Points on a hilly landscape, in no order, each with its height.
A ball rolls from a point to the lowest of its 2 nearest points, and stops where none of them is lower. Distance is the straight distance between rows; heights are no part of it.
gek height 82: [-34,  10,   4, -22,  11, -22,  36,  21, -30,  10,   6,  17,  32,   3, -11,
  22,  26, -13,  -2, -16,  -9,   2, -13, -24, -12,  45, -29,  28]
Pilev height 212: [-24,  26,  -2,   0,  -1,   3,  -5,  -1, -19, -24,   6,   2, -21, -15, -22,
 -12,  -9,   5,  -8, -28,  -1,  66,   4,   4,  14,  19,   9,  -6]
fiv height 194: [ 25,   8,  -1,  14,   7,  17,  27,  11,   3,  14,  10,  -2, -14,  25,  29,
 -10, -27, -10,  16, -22, -22, -29,  22,   6,  15,  -4,  -7, -10]
sipig height 397: [ 11, -40,   1, -12, -32,  -9, -12, -44, -47, -36,  -6, -24, -18, -20,  -6,
   4, -21,  42, -33,  25, -10,  27,   5,   8,  -8, -11,  39,  -5]
fero height 127: [ 33, -26,   9,  16,  17,  13, -14, -15,   7,  -7,  -4, -20, -39,   2,  33,
 -21, -28,  13,  28,  30,  -2, -18,  28,  19,  19, -30,  10, -29]
vava height 330: [ 24,   8,   9, -22, -44,  19,  51, -18,  24,   5,  -1, -10, -33, -13,  28,
 -17, -54,  29, -13, -20,  18,   2,  29,  14, -26,  18, -11,   3]
gako height 398: [-28,   5,  30,  27,  14, -20, -13,  -7, -20,   4, -17, -40,  21,  12, -49,
  22,  33,   4,  -5, -32, -43,  24, -36, -23,   2,   9,   9,  -4]
Ziko height 372: [-13,   4,  10, -48, -41,   5,  -7,  12, -17, -38,  -5,  -9, -19,   2, -42,
 -37,   9,  14,  -6,  15,   2,  59,   5,  16,  -2,   0, -21,  -9]
rirek height 108: [ 20, -27,   1,  11,  28,   6, -14,   8,  25,  -7,   7,   7, -39,   6,  45,
 -17,   6,  23,  38,  46,  14, -20,  12,  23,   7,   3,  25, -18]
monum height 429: [ 29, -28,  16,  12,  12,  -4,  24,  -1,  23,   5,  16,   2, -30,  67,  49,
   7,  -2, -12,   6,  18, -30, -59,  -4,  -8,  21,  11, -25,   0]
voro height 528: [  1, -14,   0, -13, -19,  -9,  21,   4, -12,   1,   2,  -1, -22,  72, -10,
   4, -21,  26, -11,  29, -33,  16,  10,  -7,  17,  32, -42,  -7]
votis height 701: [-26,  30,  31,  -9,   1,   0,  10, -32, -17,   6, -14, -26,  21, -38, -51,
   8, -21,  27, -14, -20,  -8,  27,  -7,   6,  -5,   8,  22, -18]
zug height 325: [ -2,   6,  -5,   6,  29,  -9, -31,   8,   2,  -2,  15,  -9,  38,  20, -25,
  15,  16,  -8,  -9,   5,  -4,  -1,   9, -35,  16, -33,  16,  19]
raro height 564: [  7,  10,   0, -21, -14,  13,   0, -45,   8,   9,  -5, -14,  -5,  42, -17,
  14, -22,  28, -28,  10,  -5,   5,  33, -10,  -9,   2, -23, -18]
dib height 494: [-17,  23,  13,   9,  -9, -25,   0,  -1, -18,  18,  33,  -9,   3,   9, -63,
  10,   9,  31,  11,  16, -17,  28,  20,  15,  -1,  39,   9, -12]
mik height 470: [ 11,  44,  23,  13, -36, -23, -12, -19, -35,   7,  21, -24,   7,   7, -59,
 -14,  14,  20,  -3,   7, -17,  41,  16,  34, -10,   2,  -7, -31]
gisap height 354: [ 23,  30,   1, -40, -40,   9,  18,  -5, -10, -13,  22,   9, -15,  -6, -21,
 -29, -22,   6, -21, -11,  -5,  17,  21,  11, -10,   9, -19,  -2]
sogi height 317: [ 29,  -6,  -9, -14, -28,  31,  25, -38,  11,  11,  -2, -14, -18,  -6,  46,
 -22, -40,  18,  -7,   0,   0, -12,  12,   4, -18, -21, -22,  -4]
Subit height 450: [  4, -16,  23,   7, -47, -25,  35, -19, -11, -17, -13, -22,  -9,   2, -16,
  -3, -40,  55, -28,  43, -46, -12,  -3,   7,  -5,  14,  33,  -2]
zene height 267: [  4,  -2, -23,  39,  19,   7,  18,   3,  -7,   1,  -8,  10,  -7, -12,  21,
  16,   1,  -7,   1, -32,  -6,  -6, -19,  -5,  15,  32,  32,  20]
dag height 385: [-29,   4,  -7, -38, -32,  -5,   2,  47,  -5, -22,   2,  12,  -5, -18, -21,
  -4,  14,  -4,   4,   2,   5,  39, -11,   0,  -1,  29, -24,   9]
baki height 340: [ 11, -11,  28,  30,  40,  13,  -8, -15,  18,  17,  -6, -16,   5,   3, -30,
  21,  35, -18,   9, -22,  -3, -16,  10, -29, -32, -14,   4,  -6]
Fufi height 262: [-10,  29, -15,  -1, -18,  35,   3,  -4,   8,  10,  11,  27,   0, -26,  -7,
  -2,  19, -34,  14, -25,  13,  39, -12, -18, -11,   0, -15, -16]
regu height 316: [-35,  -3,  -7,   4,   1,   2, -32,  15,   4, -17,  21,  40,  20,  -4,   0,
   7,  12, -66,  -5,  10,   1,   6, -20,  -5,   0, -39,   1, -18]
Bolu height 300: [ 16,   0, -23, -16, -15,  17,   6, -17,   1,  16,  10,  24,   9, -24,  37,
 -20, -22,  -1,  -5,  19,   7, -11, -14,  -1, -16, -15,  -2,  -6]
Tup height 326: [ -8,  10,  18, -28, -20,  -8,   8,  23, -15, -19, -30, -21,   9, -17, -18,
 -29, -34,  12, -18,   0,  -7,   9,  21,  13,  13, -31,   8,  -1]
gedo height 375: [-15,  -6,  33,  41,  16,   5, -18, -11,  -8,  10, -23, -37,  40,  -5, -57,
  30,  45,  -8,  -2, -10, -29,  -5, -17, -27, -32,   5,  17,   8]
Lomog height 485: [ -7,  16, -39,  -4,  -9, -26,  -2,  48,  -3,   4,   8,  19,  37,  10,   5,
   3,   2, -26,   5, -16,  20,  11, -19, -23,  11,  11, -34,  16]
berep height 302: [-19,  14,  13, -12,   2, -10,   2,   6, -17, -11, -36, -22,   7, -44, -13,
 -11, -26,   0, -19, -35,  29,  23,   2,   8,  28, -16,  25,   8]
tos height 315: [  0,  -2, -44, -16, -27,   4, -11, -10,  -9, -10, -11,  18,  12, -53,  20,
 -24, -31,   9, -15,  21,  29,   9, -13,  -2, -26, -16,   5,  -5]
Befos height 123: [ 23,  -5,  -3,  10, -35, -11,  -9,  -7, -15, -20,   0,  11, -24,  36,  -7,
  -6, -32,  13,  -7,  -6,  12,  22,  31,  15,  27, -14, -15, -26]
Rapa height 166: [ -6,  23,  -2,  28,  36, -26, -14,  21,  -5,  18,   0,  26,  26,  19, -23,
  28,  -5,  -6,  12,   4,   2,  -8,  27,  22,  -5,  16,  24,   1]
veb height 140: [-19,  -5,   3,  22,  24, -20,  10,  11,   8, -13, -61,   3,  19, -10,  10,
  22, -19,  18,   0,   9, -12, -29, -25,  14,  28,  42,  32,  21]
rim height 251: [  8, -26, -43,  28,   8,  22,   3, -46, -11,  -3, -14,  10, -31, -10,  56,
  21,   9,   8, -11, -16, -20,  -3, -20,   3,   2,  16,  19,   2]
nenu height 680: [-21,  17,   6, -17,   6,  -5,   9, -42, -18,  13, -30, -16,  20, -10, -37,
   4, -27,  16, -35,  -4, -28,  -6,  11,   5, -14,  -4,  21,  -7]
Luki height 292: [ 16,  20,  -5,  -9,  22,   7, -22,  14,   0,  -3,  28,  -2,  25,   9,   5,
   4,  25, -49,  -5, -25,  16,  -1,  -2, -45,  12, -36,  19,  15]
veliz height 233: [-56,   1,  38,  21,   9,  24,  -9,   2,  16,  -9,  13,  22,  16, -36,  -4,
  22,   3, -64,   7, -21,   6,  31,   8, -12, -26, -19,  47,  10]
munaz height 230: [  5, -18, -22,  17,  -8,  15,  24, -46,  37,  21, -20, -18, -30, -16,  82,
   2, -11,  38,  -2,   1,  12,  -4, -18, -17,   2,  34,  10,  18]
nupo height 46: [  8, -16,  -4, -21, -23,  17,  14,  25,  20,   0,  50,  38,  19,  -7, -23,
   9,  19, -18,  31,  22,  14, -14, -16, -50,  -9,  14, -32,  -1]
sopot height 353: [-28,  15,  18, -48, -36,   5,  -8,   6, -14, -47, -11,  -6,   1, -35, -32,
 -19,  -8,   5, -27,  19,   2,  53,   7,   4,  11, -19,  11,  10]
doz height 210: [-58, -15,  11,  23,  25,  25, -30,  -1,   0,   1, -11,   3,  15, -48,   5,
  16,   8, -44,  -1, -15,  21,  27, -17,   9, -29, -23,  39,   8]
Ber height 420: [ 19, -27,   5,   4, -18,   0,  50,  -2,  20,  11,   9, -14, -41,  36,  52,
 -16, -17,   9, -11,   9, -17, -53,  -4,  13,   9,  14, -16,  19]
suni height 339: [-47,  16,  11, -10,   2,  -4, -27,  37,  17,   3,  16,  25,  27,  11, -21,
   1,  17, -49,   6,   1,  19,  -6,   8,   1, -12, -44, -14, -19]
Bisol height 188: [ -2,  -8, -10,  13,  24,   4,  12, -51,  24,  17, -28,   6,  -8,  25,  62,
  23,  -6,  15,  -9,  24,  -5, -45,  -8,  25, -11,  45,  41,   7]
gar height 278: [-37,  13,  13, -15,   9,   6,   6,   9,  -3, -11, -19, -15,  30, -35, -24,
  22,   0, -23, -11, -38,   7,   9,  -4, -11,   9, -10,  24,  32]
Duk height 81: [ -4, -13,   7,  -7, -28,   7,  14,  44,  -2,   9,  38,  26,  23, -19, -49,
  34,  19, -19,  28,  -5,  10,  -5,  14, -34,  -8,  21, -22,  12]
gimit height 297: [-52,  45,  42,   3,   3,  -7, -13,  23,  -3,   9,   0,   7,  46,  24, -33,
  17,  21, -45,  -4, -14,  19,  12,  16,  -2, -17, -36,  17,  -2]
Vesoz height 446: [ 29, -30,  -9,  -1,  31,   8,   3,  -9,  17,   8,   8,  10,  -4,  44,  19,
  16,   0,  -6, -13,  21, -30, -46, -16, -22,   4,  -3, -38,  -4]
damul height 216: [-13,   9,  10,   5,  15,   3,  28,  36,   1,   3, -32, -11, -11,  15,  13,
  -9, -12,  17,  11, -31, -27,  -4,  13,  15,  13,   8,  -7,  -2]
rurev height 232: [ 40, -14,  10,  10,  21,   4,  -8,  13,   8,  13,  55,  -7,  -1,  -7,  12,
 -10,  24, -41,  33, -10,  16, -24, -22, -43,  18, -14, -40,  -9]
bep height 598: [ -2,   0,   6, -30, -19,  -7,   7,   2, -17,  15, -28,  -6,  15,  38, -40,
  -5,   9,  -7, -10, -22,  -9, -19,   2,   3,  -3, -33, -57, -15]
begat height 362: [  0, -13, -18, -16,   0,   3, -30, -31, -18, -26, -10, -11, -11, -10,   3,
 -10,  -7,  27, -18,  23,   6,  23,   8,  -6,   2, -14,  45,   5]
domu height 161: [ 40,  -7,   5,  20,  27,  32,   1, -12,  31,   7,   1,  12, -20,  25,  40,
   8, -30,  -3,  30,  18, -12, -49,  30,  -3,  24,  -5,   9, -36]
lat height 51: [  1, -12,  14,   2,  26, -22,  22,  35, -17,  12,  29,  -2,  21,  12, -18,
  19,  38, -24,   0,  -6, -23, -13, -17, -17,  -5,  17,  -6,  43]
mulu height 39: [ -2,  -5,   6,  -4,  15,  11,   0,  46,  33,  15,   1,  -3,  21, -32,  13,
 -13,  17, -20,  27,   3,   6, -12, -10, -20, -18, -22,  -2,  21]
viviv height 237: [ 18,  -7, -32,  22,  -3,  24,  -2, -36,   8,  24,  -7,  -6,  -6, -41,  68,
   8,  -4,  25,   5, -23,  25,  10, -15,  -6,   2,  22,   4,  13]
Bifi height 165: [  2, -24,   3,  33,  30,  17,   9, -33,  19,  18, -16,   1,  -5,  41,  26,
  24,  15,  25,   0,  19, -20, -39,   8,  14, -15,  22,  15,   5]
nonan height 106: [  2,   8,  10,  -5, -12,  -6,  43,  38, -13,  17,  41,  43,  28,  -4, -32,
  23,  24, -26,  28, -10,   6,   2,  10, -20, -17,  62, -20,  16]
rir height 96: [ 20, -12, -30,   1, -27, -22,   0,  13,   3, -32, -18,  12, -28,  14,  13,
  -2, -33,  22,  -3,   6,  22,  19,  11,  19,  -6,   6, -21,   2]
paze height 131: [ 25, -41, -12,  30,   9,  12,   2, -35,  15,  -7,  -5,  -4, -27,  24,  36,
  27,  11,   9,  12,  37, -29, -61,  -1,   8,  21,   8,  26,  -1]
Nis height 410: [ -9,  -8,  -7,  -2,  15,  -1,  38,   5,  20,  17,   6,  20, -19,  -3,  43,
 -21,   8,  13,   7,  15, -17,  -9, -24,   8, -15,  37,  18,   9]
niboz height 95: [ 11, -17,  -9,  20,   8,  -9,  -8,  -4,  13,  -4,  -6,  18, -44,  32,  33,
  -3, -11,  42,  10,  42,  10,  -5,  26,  22,  -5,  24,  22, -13]
daga height 293: [ 22, -33, -24,  19,  -8,  -3, -18, -31, -12,   1,   6,  23, -37, -18,  19,
   7, -32,   4,  12,  19,  30, -24,  18,  33,  -9,  -8,  -8, -26]
Lipe height 403: [-10,  -2,  -9, -22,   3,  -8,  20, -12,  10,  -2,   9,  25,  -7, -15,   2,
 -20,   2,  26, -13,  26,   1,  11,  -4,   4, -10,  54,  34,  12]
tusum height 187: [  8, -31,  33,   5,  26,   4, -20,  17,   6,   0,  14, -10, -23,  17, -23,
  -9,  15,  12,  33,  12,  -4,  -6,   4, -25,  16, -23, -30, -38]
las height 327: [ 32,  -5, -20, -16, -12, -13, -35,   1,  -3, -10,  44,  -4, -22,  18,   1,
 -12,  37,  -4,   5,  -5,  48,  16, -17, -17,  21, -17, -71, -16]
tatob height 229: [-11,   2,   8, -10,   0,   9,  44,  30,   1,   9, -46,   5,  -2, -22,   2,
   1, -34,   0,   8, -51,  -7, -17,   6,   5,   9,  14, -10,   3]
faka height 240: [-13,   0,  -5, -14, -21,  37, -20, -11,   1, -18,  20,  14, -22, -34, -26,
  -5,  19,  -7,   1, -16,  10,  41,   2,  -4,  10, -12,   2,   0]
gato height 279: [  2,   3, -17,  15,  -7,  14,   5,  -9,  15,  27,  17,  41,  -9, -22,  -5,
   6,   5,  -4,  24,  -2,  11,   8,  -2,   9, -29,  19, -26, -21]
lif height 280: [ 10,   9, -39,  23,  -6,  -3,  -1,   5,  -7,  10,  28,  13,  -7, -37,  17,
   3,  11, -10,   8, -19,   9,  17, -34,  -3,   8,  26,   6,  27]
visu height 613: [  4,  -6,  -5,  -3,   3,  -5, -14,  20,  -3,   5, -21,  -1,   9,  14, -24,
  -1,   7, -23,   7, -26,  -8, -15,   8,   3,  15, -45, -22, -16]
zubu height 15: [ -1, -23,  23, -19,   0,  23,   8,  38,  26,   3,  17,  17,  24, -11, -10,
  -3,  21, -24,  22,   1,  13, -10, -17, -58,  -9, -29, -22,   9]
fabab height 80: [ 21, -25,   0,  12,  25,  -9,  19,  34,  15,  21,  28,   0,  -3,   8,  19,
   3,  23, -11,  25,  -7, -11, -37,   2, -15,  12,  29,  -9,  32]
peg height 431: [  1, -30,  12,  14, -21, -11,  12, -28, -30, -19, -21, -21,   1, -22,  -5,
   0, -38,  49, -10,  46, -27,  -9,   4,  24,  13,   3,  56,  -7]
gufi height 419: [ -9,  14,  17,  24,  26, -30,  -7, -22, -22,  12,   0, -35,  -3,  15, -27,
   4,  22,  14,  -8,  -9, -38,  10,  -5,  20,   1,   1,   4,   0]
gasi height 723: [-32,  20,  33,   1, -33, -24, -25,   9, -13, -25, -41, -35,  35,  -4, -44,
 -14, -22,  31,  -4,  11,   5,  36,  17,  16,  21, -36,  27, -15]
vutam height 167: [-39,  -8,   9,  10,  19,  21, -37, -19, -15,   6, -32, -25,  17, -45,  -8,
  22,  17, -14,  -1, -11,  17,   5,   8,  12, -12, -31,  50,   4]
toduf height 98: [ 20, -13,  17,  21,  35,   5,  14,  27,  18,   6,  16,  24,  13,   7,  24,
   3,  32, -17,  33,   9,  -3, -31, -16, -18,  -9,  25,  33,  11]
Fonus height 382: [ 11,   5,  10, -32,  -8,   1,  13, -14, -20,   1,  30,  -1, -15, -10, -43,
 -15,   8,  -1, -14,  -4, -20,  -5,   4,   7,  -4,   3, -14,  14]
Menib height 303: [  8, -11, -11,  12,  17,  25,  -1, -36,  12,  25,  11,  10, -18,  -5, -11,
  17,  21,   3,  12,  -2,   4, -11,  15,  -6, -43,  10,   0, -10]
bag height 443: [ -5,  32,  22,   1,  10, -39,   4, -27, -36,   5,  13, -40, -16,  19, -33,
 -19,   2,  24, -28,  -1, -22,  31,  19,  37, -17,  -1, -26,  -3]
mef height 336: [ 33, -26, -15,  -1,   0,  16, -25, -59, -20,  19,   4, -20, -23, -11,  12,
  23, -15,   3,  -1,   5,  30, -19,  13,  19, -18, -26,  -6, -26]
tava height 649: [-32,  29,  10,  -5,   3, -16, -17, -10, -31,  10, -40, -18,  32,   5, -33,
 -12, -23,  -3, -19, -12, -11,  12,  -4,  39,  -4, -35,   3, -32]
gumu height 169: [ 11,  36,   4,   7, -16,  -2,  -2, -10, -23, -19,   8,   3,  -9,  39, -16,
 -21,   4,   4, -12, -29, -14,  53,  23,   1,  28,  -4, -13, -26]
Mak height 584: [  2,   1,  -6, -23, -14,   3,  -1, -21,   7,   7, -30, -16,  -9,  48, -14,
   2, -18,  11, -31, -10,  -5,  -8,   7,  -5,  -7, -24, -59,  -6]
nit height 217: [ 13,  -8, -16,   1,  -7,   8,  25, -21,  27,  13, -17,   6,  11, -22,  87,
 -27, -21,  20,  14,  38,  13, -33, -28,   4,   1,  17,  45,  11]
zufes height 338: [ 22,  25,  -6, -23, -47,  -4,  36,   9,  -6, -11,  -7,   5, -13, -30,   6,
 -16, -43,  21, -10, -26,  27,  22,  24,  24, -19,  25, -24,   6]
zap height 629: [-12,  19,   8,  21,  14,  -3, -12,   2,  -7,   8, -50,   0,  17,   8, -23,
  23,  -6,  -5,  -9, -30, -11,   8,   1,  17,   7, -29,   7, -12]
Suvi height 242: [-13,   0,   0,   0,   8,  17,  33,   8,  15,  15, -36,   2,   3, -49,  21,
  -5,  -9,  -5,   1, -35,  -8,   2, -26, -15,  -6,   0,  -8,  18]
lagag height 514: [ 12,   9,   2,  13, -25, -14,  24,  -5,  -3,   3,  18,  15,  -6,  44, -29,
  23, -11,  28,  -1,  17, -10,   1,  22,   8,  10,  45,  -2, -13]
sep height 258: [-48,  13,  63,  25,  -4,   5,  -1,  18,  19,  -9,  37,  16,  27,   3, -31,
  22,  16, -69,  -2, -29,  -3,  29,  16, -13, -19, -19,  31,  -2]
dov height 476: [  5,   1, -39,   7,  28, -26,  -3,  22,   5,  11,  -5,   5,  27,  14,  23,
  13,  15, -14,  -6, -17,  -6, -16, -30, -12, -14,   7, -29,  25]
relaf height 335: [ -9,  -9, -31, -25,  -7,  12, -39, -18, -20, -26, -17,  -4, -11, -17,  22,
 -19,   5,  15, -26,  15,  24,  14, -12,   5,  -7, -34,   0, -16]
Fafo height 393: [-30,  -2, -25, -17, -22,   1,   2,  27,   0, -17,  25,  22, -12, -23,  -6,
 -12,  19,   6,  11,  33,  -2,  27, -16,   3,  -6,  45,   8,  17]
rivu height 112: [-20, -18,  11,   2,  44,  18, -24,  -5,  11,   3, -38, -28,  14, -38,   7,
  11,   8,  -8,   5,  14,   0, -29,  11,  -3,  -9, -24,  44,  12]
pote height 365: [ 11,  26,  15,   5,  14, -29, -46,   7, -15,  -1,  15, -30,  18,  37, -26,
  -8,  21,  -6, -19,  -1,   6,   1,   0,  -3,  31, -51,   7, -11]
fet height 102: [ 32, -37,  -7,  21,  18,  29,  13,   4,  29, -19, -34, -20, -13,  17,  47,
  11,   8,  10,  35,  13, -29, -57, -17,   1,  18,   1,   0,  19]
zizab height 301: [ 17,  -4, -28, -14, -33,  11, -12,   0,   3,  -2,  31,  -2,  -1, -39,   5,
 -30,  29, -28,  -9,  -9,  22,  31, -44, -18,   9, -29, -43,  17]
labe height 432: [  3, -27,   1, -31, -43,  -8,  40, -34,  -8, -31,   5,   9, -14, -13, -27,
  -6, -33,  30, -35,  37, -20, -14,  -2,  11,  -1,  17,   1,  -1]
dusim height 373: [  3,  35,  -6, -25, -15, -25, -23,  12, -29, -18,  20, -15,   8,  14, -18,
 -34,  19, -23, -29, -24,  22,  20,   4,  27,   6, -27, -20,   0]
zogos height 83: [  8, -28, -26,  18, -10,  -2, -10,   3,  21, -11, -29,  -1, -27,   6,  32,
   3, -13,  41,   5,  19,  24,  -1,   5,   9,   0,  32,  17,  12]
Pusam height 257: [-37,  -2,  23,   6,  17,   8,  22,  26,   3,   8, -12,  11,  17, -34, -15,
  22,  17, -32,   3, -45,   0,  11, -27, -28,  -9,  17,   8,  16]
gif height 290: [ 36,  15, -54,   1, -20, -12,   1, -12,   4,   2,  33, -11,  -8, -27,  37,
 -23,   7,   0,  -4, -14,  20,  29, -42,  -1,   9,  -7, -31,  16]
gez height 465: [  1,  -8, -13,  -5,  17, -23,   9,  13,   0,  11, -13,  -1,   5,  53,  17,
  15,   1,   1, -10,  -8, -25, -19, -13,  -7,   9,  11, -44,  25]
Saze height 415: [ 14, -10,  16,   8,   5, -16,  43,   3,  20,  10,   7,   1, -27,  18,  51,
  -7,  -3,  24,   8,  -1, -29, -40,  -2,  20,   8,  34,  26,  25]
tusik height 345: [ 26,  15,  -6, -29, -10, -14, -34, -10,  -7, -26,  37, -15, -27,  17,  -7,
 -34,  15,   6, -19,   9,  37,  33,   9,  11,  18, -32, -29, -25]
Rulin height 223: [ 26,   2, -12,  16, -13,   7,  12, -20,  35,  11,  -2,   2, -14,  27,  91,
   0, -21,  25,   1,  37,  26, -24,  -4, -11,  10,  27,  31,  22]
sev height 126: [ 22,  14,   7,  24,  35,  -3,   4,  18,  11,  25,  26,  33,  21,   0,  -1,
  16,  -2, -15,  20,  16,  -7, -32,   8,   4,  -2,  35,  40,  -5]
lekil height 205: [  0,  -6, -27, -11,  23,   9,  -1, -20,  26,   5, -41,  20,  15,  -9,  57,
  -6, -16,  16,   3,  46,  -6, -36,  -7,   8,  -7,  24,  37,   4]
Repus height 263: [ 29, -11,   4,  14,  42,  15, -30,  21,  16,   0,  26,   5,  13,   7,  19,
  13,  16, -57,  24,  -7,  10, -31, -15, -34,  18, -36,   3,  -4]
Ginit height 283: [-24,   1, -20,   4,  -3,  39, -31,  -5,   3,  11,  15,  33,   9, -19,  19,
   2,  14, -53,   8, -11,  26,  25, -26, -20, -12, -44,  -2, -20]
Puden height 209: [ 15, -19,  19,   7,  18,  -9, -12,  26,  12,   9,  41,  19, -13,  16,  -3,
 -18,  36, -21,  26,   1,   9,  -7,   6, -23,   2, -10, -39, -24]
Bot height 259: [ 15,  -1, -18,  10,   0, -18, -22, -11, -20,   3,  20,  30, -13,  -2, -35,
  -1,  -7,   2,   4,  25,  27,  -4,  24,  45, -22,  -5,  -9, -33]
Luti height 69: [ -1,   6,  31,   9,  38,  10,  -5,  31,  23,   7, -20, -30,  12, -25,  12,
 -11,  20,  -2,  28,   5, -13, -36,  18,   5, -14, -15,  38,  32]
suf height 543: [ 22,   9,   0, -34, -11,  13,   3, -27,   3, -17,  27,  -2,  -9,  63,  -8,
  -4, -15,  24, -17,  25, -14,  17,  16, -20,   5,  10, -36, -13]
velaz height 312: [  5,  -2, -28,  -9,  -7,  12, -33,  21,   6, -15,  33,   6,  -1,  -3,  -6,
  -4,  49, -26,  11, -16,  21,  35, -36, -29,  -1, -15, -43,  13]
lovut height 712: [-35,  44,  43,  -5, -24, -26,  -8, -10, -30,  -9, -33, -46,  23, -17, -60,
 -14, -26,  33,  -8, -14,  -5,  47,  -4,  13,  11,   7,   0, -18]
nav height 497: [ -8,  35, -25, -21,  -4, -32,  -2,  43, -13,  13, -25,  14,  36,   4,   3,
  -1, -22, -28,  -5,  -9,  12,  -8,  10,  12,   8,   1, -26,   5]
Lep height 400: [-13,  36,  19, -10, -20, -27, -25,  28, -21,  -2,  13, -10,  17,  17, -42,
  -6,  19, -27, -20, -29,  33,  14,   8,  12,  34, -46,  -2,  -5]
budo height 155: [ 16, -29,  16,  12,  15,   8, -35,  13,   7, -13, -20, -28, -44,  16,   1,
 -10,   1,  31,  17,   7,  -6,  -7,  22,  16,  23, -37,  -2, -32]
kan height 121: [  5, -16, -25,  23,  24,   1,  13,  21,  25, -21, -67, -23,   3,  -5,  28,
  22,  -4,  11,  25, -13, -24, -37, -16,  13,  26,  26,  -3,  24]
vinu height 409: [ 26, -11,  -5, -26,  -7,   2,  37, -33, -19,  -2,  38,   0, -14,   5,  -5,
  -6, -12,   6, -30,  18, -28, -18,   4,  -2,   5,   8,   1,  14]
maz height 510: [-39,  45,   6, -32,   9, -31, -11,  45,  -4,   1, -19,  -3,  34,   1,  -9,
 -11,   2,  -3, -12, -11,  31,  21,   8,   9,  -1,   4, -14,  16]
dupu height 211: [-17,  15, -15,  10,  21, -10, -42,  11,  -3,   7,  -3,  26,  20, -11, -28,
  10,  -4,   1,  10,  22,  24,  -5,  20,  21, -24,   1,  23, -13]

Where does a ball stop that starts at each point below?
Subit -> Bolu
velaz -> fet
munaz -> fet
labe -> Bolu
daga -> lat
Saze -> zogos
tava -> zogos
gimit -> zubu
lagag -> zogos
gasi -> zogos
